Each row is a point on a landscape with many valleys, with its height.
From any point a ball rolls to the lowest of the 2 points nearest to it. It stops when none of these is lower. Distance is the straight distance between rows; heights are no part of it.
Bamep: [157  78 135 106  71  91 140 123 147 167  87 126  89 127 183  62 151 173
 149 111 125 131 158]  h=276
Zoli: [115 164 135 110 219  96 127 188 149 109 148 126  99 149 143 135 130 137
 112 105  63 155 149]  h=728
ves: [151 143  55 139 180 119  68 154 127 101 170 122 155 100 125 161 128  98
 140 105 120 108  89]  h=619
Sesus: [ 88  65 142 197 110 150 165 142 132 163 122 183 173 172 143 131 116 153
 142 163 111 169 151]  h=382
mep: [129  89 107 107 137 132 154 183 124 141  93  80 108 161  99 179 156 107
 116 136 103 160  90]  h=157
tamo: [143 124 167 111  62 138 169 100 130  93  81 144 170 167  75 112 127 101
 132 169 157 123 188]  h=580
zib: [107 121 145 148  96 152 153  92 114 127 138 131 187 156  84 170  89 120
 137 173 130 121 149]  h=541
Vadup: [146 164 203 108 128 155 138 122 104 139 138 129 141 153 118 122 108 122
 161  80 130 144 146]  h=412
suvu: [101 136 123 109 145 142 136 131 124 184 180  91 152 169 116 181  62 142
 148 115  89 127 103]  h=551
mazer: [102 131  81 135 147 120 135 140 144 143 124 114  91 196 104 140 151  83
 119 159 133 143  81]  h=332
bibuf: [120 124 157 139  92 139 136 123 149  83  89 171 155  85 129  74 119 131
  96 146 201 132 168]  h=592
dak: [138  93 128 100 126 134 153 172 114 104  87  90 142 132  92 179 152 113
  95 167 111 142 132]  h=185
Zuvar: [111 158 100 116 118 113 123  77 156 133 129 124  74 159 117  87 138  94
 120 145 176 105  96]  h=361
Nepa: [157 182 152  65 182  98 101 144 181  99 132 123 102  96 192  99 127 125
 119  74 102 145 171]  h=339
Lotes: [155  67 117 129  48 136 165  98  95 177  69  91  94 109 111 142 165 139
 146 133 135 124 103]  h=395
tisuz: [ 85 111 103 157 129 146 147 140 154 154 113 155 102 177 124 114 145  99
 114 149 164 163  78]  h=345
Savar: [178 107  92 101  81 116 108 122  95 111  93  86 140 127  99 155 159 103
 133 142 138  98 114]  h=720
dut: [149  95 139 119  51 122 157 110 139  78  67 148 177 109 100  88 125 126
 114 174 171 112 202]  h=584
tov: [170 169 169 104 116 156 110 118  88  88 130 122 172 126  84 144 125  88
 149 100 157 109 135]  h=475
lud: [131 111  78  92 124  91 108 131 153 127 111  65  80 103 136 129 137 120
 117 122 142 115  99]  h=440
rulup: [150  83 144 118  59 133 137 105 105 135 108  97 152  89 115 151 108 164
 152 110 138 109 138]  h=230
sosov: [128  87 119 162 155 160 127 206 150 132 121 204 133 136 160 104 160 116
 132  75 154 190  99]  h=577
lusus: [115 103 121 128  74 127 145 116 157  76  80 152 161 104 107  98 128 119
  77 194 194 122 165]  h=588
Dif: [141 104 126 184  80 160 144 125  68 170  74 141 118 137 116 129 175 110
 155 122 152 143  84]  h=411
tifuz: [152 188 140 135 129 168  91  85 129 114 169 170 161 119 125 105 118  80
 153 107 177 112 117]  h=445
zus: [134 124 174 137 143 144 141 164  81 126 136 116 172 154 110 176 114 143
 143 121  79 146 151]  h=299
pefig: [134  92 103 165 171 146 123 214 136  87 130 206 129 108 139 121 174 120
 112  83 141 167 112]  h=570
vab: [132  89  82 128 139  85 117 149 118  88 123 108 149 128 132 163 156 141
 100 194  77 102 153]  h=429
Doget: [177  97 146 116  67 118 120 109  98 135 109 119 148 116 136 114 138 155
 173 102 125 104 155]  h=255
pofi: [129 144 186 138 168 143 131 161  84 138 148 108 127 115 133 154 118 155
 146  79  83 149 132]  h=270
Mitul: [144  67 148 133  58 163 192 147 123 157  55 134 144 131 107 102 139 125
 128 152 164 170 151]  h=436
bugum: [ 66 132 184 190 138 159 175 106  98 119 154 156 154 116  89 164  99 168
 102 182  99 129 163]  h=379
nobom: [111  81 129 193 114 139 140 142 100 182 132 158 150 170 155 138 131 158
 159 137  93 153 120]  h=389
Viti: [143 180 112 118 205 124  93 147 124 127 174  85  90 105 116 152 127  98
 160  79  98 129  99]  h=348
pur: [126 131 167  75  94 161 158 139 167 131  88 131 176 183  97 127  78  92
 137 106 182 170 146]  h=573
fik: [135 141 202 108 129 101 154 125 125 138 101 126  65 105 170  74 144 178
 120  95 101 139 179]  h=239
Tusat: [102 134 114  93  72 104 151  40 181 160 150 135 111 184 111 101  98 148
 144 166 136  84 133]  h=533
mov: [126 134 144 137  79 155 125  84 124 139 125 141 140 126 108 115 112 115
 145 112 191 121 107]  h=279
duf: [141 145 128  86 118 104 138 101 102 108 120  60  85 140  82 166 148 116
 123 145 104  95 121]  h=713
pubo: [101  69 150 145 150 119 175 196 127 102 100 156 137 111 136 153 148 182
  79 155  71 161 178]  h=313
dapez: [119 139 131 137 161 168 100 147 162  98 148 150 137  42 141 128 117 115
 105  82 190 146  84]  h=347
duva: [103 156  81 204 180 124  98 126 132 147 191 204 131 132 152  98 121 137
 124 142  92  99 124]  h=499
pefa: [144 198 144  71 187 138 107 149 178 109 150 152 141 169 152 110 115  76
 132  97 136 157 138]  h=397
neso: [119 150 104 126 141 127  94  98 150 137 167 127 122  93 150 112  98 128
 131 106 160 107  98]  h=399
nuv: [109 115 128 124 134 154 109 149 143 103 138 118 162  61 120 158  87 137
 101  94 179 137  91]  h=375
gope: [110 174 153 106 151 164 126 127 136 148 176 138 186 178  99 156  52 111
 143 108 137 140 126]  h=538
nivul: [190 132 121 115 120  84  96 112  89 135 134  98 104 137 154 111 167 137
 178  98  78  95 145]  h=305
golo: [148 160 130  88 183 109 105 165 111  94 138  63 108 112 106 167 133 113
 127  99  94 122 122]  h=300
dava: [159 171 116  93 145 108  85  94 190 131 180 126  89  76 194  84 120 120
 156  77 129 115 131]  h=530
tizon: [118 168 144  92 186  81 130 148 135 119 145  84  86 148 139 134 122 145
 114 123  62 128 163]  h=723
lat: [ 93 113 127 120 131 108 141 122 138 136 127  74  66  66 141 135 115 174
 100 119 130 125 108]  h=400
furo: [132 142 148 160  90 165 110  84 133 127 124 177 137  89 137  80 123 110
 142 105 215 125 111]  h=296
ditat: [137 101 147 165  79 149 162 114  72 175  79 116  78 110 123 115 175 139
 148 119 137 134  98]  h=403
Dabud: [ 94 116 114  91  84 120 151  73 175 168 141 113 126 170 122 128  80 140
 133 151 148 116 121]  h=528
pip: [159 114 124  54  79  71 135  92 178 141 102 107  79 178 140  79 155 149
 159 118 119 100 140]  h=355
Rofeb: [170 103 136  86  73 120 149 106  98 113  91  77 126 138  81 163 160 122
 133 154 114  99 143]  h=717
lupep: [129  31 122 140  74 129 167 144 128 149  79 124 155 105 146 135 137 161
 119 174 115 144 166]  h=462
kabe: [114 106 104 104 121 104 137 137 149 117  99  93  93 128 128 122 145 121
  94 158 139 129 119]  h=426
Meneg: [115  35 107 143 108 128 164 157 122 161  94 105 119 117 142 166 157 158
 115 166  89 149 121]  h=455
tamu: [150 152 183 129 137 136 125 120 107 166 149 137 113 164 159 102 130 129
 177  80 105 144 141]  h=422
Buz: [112 129 168 127 137 151 160 174 136 153 101 159 134 219 129 111 138 103
 137 126 131 186 133]  h=211
reta: [145  95  84 104  87 119 100 128 146 107 115 131 200 160 121 138 112 102
 126 168 156 116 137]  h=729
Bisa: [113 114 158  96  99  84 161  87 153 136 122 125 124 153 152 121 106 182
 116 170  74 118 205]  h=511
Limul: [110 126 140 129 113 128 166  89 115 164 140 125 132 214 112 149 127 119
 143 190  85 124 150]  h=308
Vur: [ 85  57  67 178  90 134 140  99 138 157 114 146 155 119 129 164 130 134
 110 192 144 128  92]  h=512
Mok: [126  81  99 122  54 124 153  66 117 182  95  79  87 118 108 164 145 134
 147 134 141 106  72]  h=387
vota: [ 86 135 116 130 146 130 160 120 135 157 139 113 103 197 100 158 129 107
 114 180 105 137 107]  h=320
fep: [135  56 137 131  79 124 149 149 117 156  89 104 125  71 164 118 128 190
 126 122 121 138 151]  h=472
fenen: [129 149 153 198 139 136 115 123  90 134 155 194 172 172 139 105 127 134
 152 150  99 129 169]  h=454
Konom: [112 166 143 204 144 144 124 105  61 119 152 173 146 140 106 135 144 138
 134 160 104 103 135]  h=438
gif: [ 81 106 101 140 139  91 146 119 149 138 121  95  55 106 147 121 143 158
  93 165 111 122 117]  h=414
lani: [ 94 131 178 145 158 125 142 149 120 114 148 132 143  96 135 153  91 187
  98 125  89 142 160]  h=258
Sabo: [112 122 153 109 135 115 138 149 160 161 118 141 114 161 181  92 112 149
 130 106 121 167 145]  h=248
Vofu: [107 148 101 129  97 101 133  64 145 111 118 134  82 151 115  87 156 116
 104 188 162  90 126]  h=374
fug: [118 170 161 109 179 141 110 148 183 106 149 174 138  91 179  99 102 128
 108  86 144 160 142]  h=544
furig: [142 139 148  90 136 148 128 176 157  95  87 155 153 134 126  98 132  95
 104 113 178 169 140]  h=563
pirad: [123 131 126 101 169 143 133 194 157  87 100 117 100  82 107 128 146 103
  78  97 174 161  94]  h=682
lifud: [103 182 105 147 170 134 120 120 109  88 158 136 135 145  74 151 126 103
  97 172 128  98 115]  h=479
vebig: [177 136 128  58 108  90 125 112 155 149 110  90  64 174 137  85 164 111
 173  81 128 119 117]  h=342
nasev: [131 123 123 113 112 113 118 100 126 198 180 110 148 174 156 136  70 166
 175 106  73 111 139]  h=476
Ramez: [152 133 213 131 119 134 160 146  81 145  98 126  96 121 145  99 150 160
 142  95  99 148 171]  h=268
zes: [151 143 202  95 110 146 141 131 109 109 112 117 151  95 115 126 104 146
 138  79 138 133 167]  h=394
tiku: [ 84 138 109 180 176 153 140 154 112 103 165 172 132 132  84 172 130 132
 102 131 121 132  91]  h=503
kevav: [110 118 172  75 114  83 162 113 150 131 105  91  86 111 159 123 110 196
 104 131  84 126 183]  h=502
lal: [141 118 193 125 137 132 147 164  81 133 113  92 105  75 141 138 135 178
 128  86  87 141 153]  h=298
mukub: [104  62 147 114 148 123 189 159 136 110  91 124 141 130 113 174 153 146
  80 203  72 154 175]  h=335
Vazuz: [148  73  63 100 110  84 103 148 141 146 108  68 100 118 161 134 142 135
 138 122 115 120 106]  h=450
Sulov: [105 173 122 161 132 171 108  93 123 125 162 170 168 131  96 125  93  97
 126 134 184 114  97]  h=461
saze: [156 118 156  99  99 146 148 143  93 108  86  78 103  49  95 135 142 147
 106 103 153 122 123]  h=352
bafuf: [170 152 127  79 170  89 107 174 104  75 115  76 116 126 119 145 160 115
 117 123  81 116 157]  h=260
tofa: [108  86 159 135 106 161 157 150 117 165 111 106 131 116 124 155 107 150
 136 101 139 163 104]  h=333
fiz: [104 116 123 167 140 175 118 146 107 125 146 130 160  79  96 192  97 137
 119  90 159 140  63]  h=370
Zipir: [ 96 154 140 158 173 148 112 134 164 133 179 189 145 101 162 102  87 143
 111 106 143 141 127]  h=531
Bag: [105 151  90 169 174 139  98 135 144 146 193 178 153 124 147 121  91 137
 127 118 117 114 110]  h=516
feg: [127 128 107  71 133 113 102 145 162  81 128  95 169 104 119 156  90 125
  92 130 153 120 129]  h=206
lumog: [145  91 100 129 103  95 135 113  96  82  96 105 139 116 115 155 177 128
  98 215  96  87 168]  h=415
mir: [127 109 129  98 114 108 113 131 133  98 132  94 162  71 134 153  90 166
 105 124 132 108 147]  h=164
Mubag: [ 79 188 160 142 153 117 143  82 136 150 180 145 100 126 132 100  76 169
 101 148 103  97 160]  h=456
famo: [141 164 159 131 154 113 130 136  86  96 127 124 120 171 110 126 158 120
 122 156  87 117 165]  h=738
Serar: [149 118 144 124 143 144 129 177  90 101 102  86 112  52 108 151 148 142
 106  95 131 132 107]  h=326
damo: [173 142 149 106 140 127 125 152 105 116  99  90  60  61 134  99 178 122
 132  79 135 129 122]  h=667
zar: [ 87 104  74 108  94 119 128  89 182 148 133 112 126 140 127 133  93 124
  99 168 175 120  91]  h=523
moti: [135 154  91 178  86 110  93  41  93 123 153 165 155 103 127 108 123 148
 145 162 134  51 143]  h=328
Sive: [153  81 111 127  79 147 151 164 127 139  61 134 125 124 122  92 162 115
 110 143 174 159 118]  h=430
Begob: [141 136 162  59 109 141 144 156 164 121  78 130 151 144 133 104 103 113
 123  92 168 164 153]  h=569
kelub: [115 135 154 105  80 153 155 108 159 105 101 147 185 180  80 126  91  87
 125 157 187 143 154]  h=576
vato: [160 153 134 103 147 160  86 136 133 123 164 121 173 105 135 150  98  95
 155  70 156 136  98]  h=406
novaz: [145  91 190 145  65 156 200 135  99 152  67 137 131 137 112  97 142 142
 144 141 132 161 183]  h=443
Zom: [135 146 142  88 173  84 119 151 162 119 118  99  63  86 183  91 139 149
 114  87 100 143 155]  h=301
vov: [134 198 172  66 192 118 118 150 163 100 126 134 126 138 158 118 108 119
 110  85 104 153 171]  h=372
bupe: [117  88 130 102  98  94 146 129 164 176 110 116  95 158 185  89 119 163
 135 122 118 151 144]  h=261
luk: [130 129 102 111 155 141 110 169 143 108 119  99 113 111  98 157 130  87
 105  99 170 149  63]  h=688
Zimi: [139  64 131  75  71 109 144 141 161 153  89  92 126  89 164 116 105 181
 126 101 133 137 146]  h=482
saf: [ 97 128 133 167 137 161 140 147 111 109 124 158 153 150  86 155 134 112
 110 152 150 144 104]  h=489
zesu: [188 148 110 132 132 127  84 115 128 131 132 117  85  68 172  95 181  92
 172  76 141 120 104]  h=648
Koba: [152 135 106 169 141 134  91 127 118 165 158 182 158 184 174  94 137 107
 175 120 115 136 122]  h=474
lotuk: [ 90 128 150 135 136 139 130 114 128 140 143  92  90  45 135 140  94 173
 108  89 151 124  94]  h=383
gopu: [159 152 112  90 158 126  86 152 201 103 137 158 136 108 193  86 139  81
 128  94 164 153 128]  h=615
Zap: [138 143 127 126 158 116 103 147 123 104 142 128 137 116 141 125 130 128
 122 119 122 124 132]  h=259
zatu: [160 170 166 125 133 167 104 130 113  94 134 164 177 140 112 114 128  75
 144 107 169 137 134]  h=460
gava: [128 154 150 116 184 119 133 181 114 100 133 133 136 178 121 144 142 123
 117 130  80 150 151]  h=733
Duvem: [151 168 140 115 182 150 100 150 116 127 172 106 140 116 125 159 113 100
 154  67 117 136  95]  h=381
Nus: [101 116 121 158 114 124 126 110 140 159 168 163 191 156 148 125  64 163
 137 157 105 121 165]  h=492
Sof: [148 134 114 121 102 104 122 106  97  64  97 115 125 121  95 125 172 112
  96 193 134  83 158]  h=404
zoke: [ 85 160 118 166 160 154 125 104 141 155 146 130  65  88 125 113 124 114
 122  94 177 139  52]  h=344
Pezo: [144 116  97  69 139 112 108 181 157  79 100  96 146 111 119 144 132 104
  91 128 154 137 121]  h=237
koze: [132 151  90 123 129  81 114  97 121  93 120 109  91 151 116 111 168 111
 109 187 117  87 145]  h=388
tir: [148 156 120 145 144 124  84  96 169 144 183 164 117  84 210  73 119 132
 147  94 130 123 135]  h=513
Desa: [151 139 142 151 130 129 106 132 110 138 148 177 185 202 150 103 124 109
 168 132 114 138 164]  h=463
ripeg: [ 96 101 154 142 151 124 180 155 128  89 110 162 153 166 103 156 154 138
  80 208  79 147 187]  h=350
Povid: [102  98 103 156 161 128 126 180 156 138 134 162 115 137 158 115 137 140
 118 106 130 165 101]  h=583
pov: [120 139 100 157 128 129  87 100 119 107 156 143 156  72 137 126 107 143
 116 133 158  93 113]  h=378
mib: [ 82 120 175 163 147 147 178 140 109  94 117 153 139 133  92 155 138 145
  82 191 106 144 166]  h=362
Tozur: [126 135  98 170 138 119  98 101 152 163 153 166  96 119 194  64 141 123
 151 113 145 126 108]  h=498
rosuk: [ 88 136  91 189 166 100 116 123 143 131 164 182 109 131 157  91 129 159
  98 171 100 111 142]  h=483
dizut: [152 197 143  92 134 106  91  64 152  83 181 153 149  92 130  93  93 140
 123 122 133  67 174]  h=271
seve: [168 130 100 101 123  85 103 111 124 143 123  92  74 150 149  98 167 114
 170 106 109 109 123]  h=327
sesob: [132 134 146 143 169 135 123 174 101  88 123 126 113  89 120 137 155 134
 105 109 119 135 124]  h=294
gated: [112  99 152 117 142 139 151 173 123 148 127 108 147 154 130 169 109 148
 130 118  93 164 127]  h=317
Davik: [ 94 195 178 125 157 133 147  91 125 174 186 127  93 147 128 113  78 158
 133 111  95 112 142]  h=442
sagu: [136  76 123  90  74 123 133 116 130 117 109  75 156  70 116 173 101 164
 115 131 137 107 137]  h=202
dunun: [176 163 170 126 130 116 120 125  59  75 114 122 122 123 110 115 177 124
 132 138  99  93 179]  h=743
rim: [132 120 105  81 113  90 127 104 147 187 159  83 111 190 152 135  98 150
 166 113  81 114 128]  h=466
Vagu: [125  92 158  66 103 108 161 147 150 133  84  85 111  84 157 132 106 187
 104 111 107 141 169]  h=491
zogob: [159 191 127  65 122 128  99  75 153 109 163 118 128 144 100 118 113  87
 150  99 167  91 111]  h=216
satov: [130 143 150 126 108 124 131  97 100 107 154 128 192 162  97 157  89 137
 140 167  99  97 184]  h=534
Vul: [110 175 115 123 161 150 112 124 134 120 148 113 108 129  89 147 116  83
 115 112 167 132  69]  h=694
fega: [ 92 165 140 147 170 158 130 146 130 119 176 169 178 163  97 150  80 125
 116 138 122 133 132]  h=527
Gik: [166 157 134  94 168 149 106 177 181 123 125 148 118 126 177  92 157  68
 144  76 150 178 113]  h=624
lisi: [122 155 124  98 159  82 129 121 116 106 139  65  73 122 114 146 138 141
 113 149  77  99 148]  h=718
Zukal: [115 163 136 146 170 157 125 146 121 148 150 133 109 167 112 136 133  91
 145  99 138 155  77]  h=700
Futug: [129 100 129 136  86 130 147 102 104 158 115 117 138 174 119 146 136 128
 149 162 108 121 135]  h=297
potim: [ 66  90 150 144 126 144 182 139 169 128 114 168 160 158 122 138 103 143
  94 181 130 167 156]  h=364
nenon: [121 113 107 152 119 116 107 111 133 182 168 150 151 153 175 110  89 160
 158 125 104 122 135]  h=484
zibo: [170  98 138 188  65 164 135 126  59 152  73 160 157 125 119 110 167 113
 169 121 156 137 122]  h=418
zefup: [181 126  95 117  91 126  80 116 103  96 116 131 185 138 114 130 142  92
 146 138 157  96 130]  h=725
nodob: [159 102 123 162  46 136 131  81  80 138  80 144 136 115 113 109 168 127
 159 134 160  98 126]  h=428
luvu: [111 154 150 126 165 129 136 152 158 139 127 164 107 183 153  85 134 111
 123 119 135 168 129]  h=229
lifi: [145 133 145  89 142 129 140 172 143 102  84 101  83  61 135  94 150 131
  87  97 162 147 128]  h=675
Pep: [162 157 138  80  86 131 114  76 127 123 136 108 138 165  80 138 121 100
 163 104 159  94 106]  h=243
mutef: [123 109 175 126  86 114 165  72 116 118 136 124 176 139 105 153  90 164
 143 171  79 105 213]  h=525
Vama: [127 137  83 122 132 115 117 126 143 141 106 100  69 159 115 113 158  76
 130 129 160 137  73]  h=346
Kos: [108 191  91 152 199 123 113 140 132  97 160 149  94 160  92 120 152  80
 113 149 123 118 106]  h=457
Kuzi: [125 109 145 111 126 157 158 180 124 150  95 106 119 170  98 153 141 101
 122 117 142 176  92]  h=176
Sopi: [104  51  71 165  80 128 138  83 130 188 133 134 179 152 146 171 104 142
 150 191 110 118 119]  h=505
rup: [174 142  77 134 151 134  65 137 130 122 147 119 130  80 154 136 155  80
 160  82 145 125  80]  h=636
tatuz: [137 218 138  88 151 127 101  73 145 102 190 136 133 124 105 110  87 108
 125 121 141  75 141]  h=231
sinit: [171 153 121 118 114 161  76  97 138 118 158 143 166  81 146 125 114  90
 161  76 184 116  95]  h=425
kipo: [163 157 110 102 172 133  92 173 119  91 139 120 167 165 104 156 139  70
 135 114 126 136 110]  h=501
razo: [135 114  82 172 118 112  94 116  92 118 123 127 133  88 142 136 152 139
 131 139 128  97 108]  h=353
puzal: [133  72  81 115  55  94 134  63 137 174 114  88  98 120 140 139 137 160
 153 143 125  87 101]  h=377
rodig: [138 117  98 171 126 117 107 127 105 140 110 129  95 101 157 106 172 126
 142 119 136 119 101]  h=334
Telip: [110 117 144 145 114 170 135 124  93 158 140  99 159 117  97 194  86 138
 144 106 134 138  86]  h=351
ropo: [147 149 122 104 135 131  91 127 177  91 124 156 127  79 166  73 138  98
 108 111 192 130 128]  h=606
bofad: [114 141 137  83 119 148 134 118 144 167 159 100 172 189 105 168  62 117
 152 113 129 139 113]  h=545
moro: [128 185 109 114 186 103 105 135 148 101 145 127  88 157 125  99 153  81
 121 136 127 122 126]  h=439
kavet: [104 172  96 141 173 144 101 108 175 136 171 134  85  72 147 104 111 102
 125  95 173 128  72]  h=371
veb: [128 154 145 116 149 125 142 135  89 127 121  75  83 155  88 159 154 107
 130 133 102 127 109]  h=709
Dite: [147  84  86 160 107 148 135 168 106 146  75 136 121 140 116 133 179  99
 127 133 151 151  77]  h=420
nolor: [117 126 118 158 140 138 131 136 106 179 129 108  91 161 129 142 143 116
 157 105 116 147  74]  h=703
gavu: [108 170  92 216 172 133 118 122  69  92 151 188 138 127  88 151 168 115
 117 160 111  96 101]  h=413
Tonus: [144 124  56 117 164  87  71 152 144 100 168 117 170 117 152 145 111 130
 125 138 100  99 128]  h=603
tal: [127 123 174 103  75  96 160  73 154 126 122 139 157 159 127 116  88 172
 146 146  91 109 216]  h=519
Nebu: [ 93 141 194 182 111 148 159  88  93 134 150 147 151 120 109 135  87 170
 129 149 110 122 172]  h=392
nov: [164 176 130  92 146 142  97 131  99  95 137  96 147 149  82 163 131  72
 136 108 143 116 102]  h=487
Vafa: [184 102 107 140  47 116 111  79 104 148  88 144 111 113 135  83 181 127
 175 106 166  92 106]  h=437
dos: [ 52 105 120 146 146 143 174 145 178 153 130 165 115 191 128 130 116 131
  95 170 133 173 110]  h=354
gaz: [146  79  87  87 101  86 120 131 144 175 122  71 107 164 165 136 127 143
 164 114  95 128 118]  h=459
Mak: [ 94 156 163 146 153 153 135 106 132 159 159 119  77  81 142 116 103 151
 127  82 151 139  88]  h=365
Rumal: [ 87  96 146 171 115 172 177  91 101 158 137 139 183 162  75 200 103 119
 137 190 106 140 134]  h=547
sop: [ 69 137 118 144 182 158 151 168 147 109 173 173 150 157  85 174  95 131
  94 125 125 150 100]  h=515
kozum: [152 167 111 127 111  97  79  58 121  91 171 151 152  91 133 102 112 148
 134 142 135  48 161]  h=302
beso: [173 126  83 158 181 134  85 190 104  89 124 138 115  81 121 146 194  85
 145  84 122 137  89]  h=539
fizo: [ 96  65 162 170 110 139 175 159 138 138 101 168 167 136 147 132 116 168
 115 163 104 169 183]  h=376
Sapu: [109 138 137 121 133 125 120 126 166  94 114 154 111  82 154  78 129 131
  85 133 184 133 135]  h=599
dem: [125  68  96 132 136 106 138 150 107 126 115  82 126 119 130 187 157 151
 114 172  63 122 132]  h=444
neli: [128 168 170  96 160 161 122 159 180  93 108 178 161 117 151  96 108  98
 106  95 179 174 149]  h=556
mapul: [148  98 107 150 110 101 113 133 123 129  95 136  86  86 177  67 179 143
 122 131 143 117 132]  h=312
Panuv: [ 84 150 127 134 110 169 134  99 155 122 143 147 171 140  79 140  69  98
 105 150 203 133 100]  h=473
geliv: [112 120 216 178  77 147 173  90 102 128 117 149 153 108 114 111  92 169
 150 128 129 130 194]  h=405
gev: [152 133  77 175 158 121  78 135 130 143 156 172 136 137 180  96 157 104
 161 116 118 125 110]  h=485
duru: [167  82 119 123  74 101 143 131 118 146  70 121  72 102 166  57 186 159
 127 133 138 120 149]  h=293
Diru: [ 99 127 136 137 117 174 147 146 143 116 113 148 168 167  68 159 109  82
 101 150 184 164  89]  h=481
tuz: [131 134 162 125 153 118 111 152 126 110 144 136 153  94 162 129 106 163
 116 102 108 140 163]  h=221
vuk: [106 167 173 126 138 133 151  96 120 187 164 117  77 172 139 107 106 146
 160  97 102 134 121]  h=432
Taze: [175 139 103 109 192 130  89 206 123  83 133 119 137 121 116 155 167  75
 139  86 116 149 104]  h=520
Damir: [ 78 161 120 176 152 110 132  90 131 122 163 155  98 108 134 100 116 162
  86 180 116  93 144]  h=469
Ros: [ 99 119 151 121 165 104 154 172 139 101 121 140 139 136 143 151 117 174
  85 156  67 150 180]  h=289
pegi: [ 90 129  69 124 178 121 124 153 150 168 188  92 130 143 117 180  74 145
 126 122  78 119  89]  h=562
Befod: [112 124  76 198 122 107 114  93  99 148 133 160 119 148 148 113 155 141
 134 183 104  94 124]  h=366
nadu: [109 125  39 152 160 106  88 130 133 139 183 121 152 103 133 162  91 146
 123 141  96  86 100]  h=589
Sud: [124 116  81 196  86 103 111  61  79 138 130 155 148 117 141 131 147 153
 141 188 108  69 140]  h=349
Ditu: [ 80 113  53 147 173 115 123 141 138 137 182 110 138 109 106 195  89 156
 102 156  76  96  98]  h=575
sez: [ 97 148  62 196 158 117 117 113 100 125 151 164 125 147 110 140 156 118
 121 180 104  96 101]  h=386
Ravek: [104 117 111 190 145 133 135 132  90 164 152 148 135 161 129 157 135 149
 145 147  81 127 111]  h=398
vubis: [146 106  92 185 178 141 101 186 117  87 132 178 104  58 145 124 190 120
 123  80 133 147  97]  h=557
bet: [122 138 141 157 133 169 114 127 135 130 128 162 120  88 142 100 137 105
 128  97 191 147  88]  h=316
pogul: [116 131 125 150 170 118 146 155  94 158 119  82  50 164 111 149 170 119
 150 121  76 150  98]  h=706
Vob: [ 97  74  97 150  92 122 143  84 146 168 151 146 192 165 137 152  77 147
 138 198 103 115 160]  h=500
kevad: [132 134 159 128 155  92 129 152 127 122 115 124  80 105 173  91 151 164
 109 115  93 138 164]  h=269
Gofup: [177 119 179  73  93 149 156 158 100 115  83  91 134  60 106 122 127 157
 126  74 144 139 157]  h=373
Teg: [158 118 128 145 100 117 114 109  75 143 119 116 128 148 135 129 156 135
 165 129 101 108 132]  h=280
Riguz: [185 164 146 128 152 151 100 137 110 104 127 115  84  50 148 107 184  88
 151  71 140 132 110]  h=658
zedu: [137  88  91  91  65  82 132  78 168 160 116 102  88 152 152  97 139 155
 150 137 132  99 119]  h=367
lape: [146 192 114 109 188 133  97 138 163 127 172 151 120 171 151  96 134  67
 151 110 128 141 120]  h=416
peda: [176 134 143  74 136 121 134 178  89  79  90  78 141 141  85 159 162 104
 108 141 100 125 154]  h=220
Kud: [144 134 133  95  54 142 126  61 138 127 115 113 133 130  67 142 109 113
 147 110 191  98  89]  h=262
gezi: [138 134 191 122 122 174 167 175 110 150  83 139 124 165 108 108 141 103
 134 100 153 185 126]  h=196
Kanim: [ 94  68  67 134  74 121 142  77 160 152 108 116 129 121 125 155 122 124
  99 197 163 114  95]  h=518

For each start below, name the point where the ball stops.
bibuf | tuz
pov | mep
Damir | tuz
Tozur | zogob

Call two points neighbours if one is among the 2 nearest of the other. Go from one point of each pair to the other, from neighbour to neighbour, staying as low as possible. Name the highest point that can't be avoided.
zogob, fik | nuv
zoke, mep | neso
pofi, fik | lal
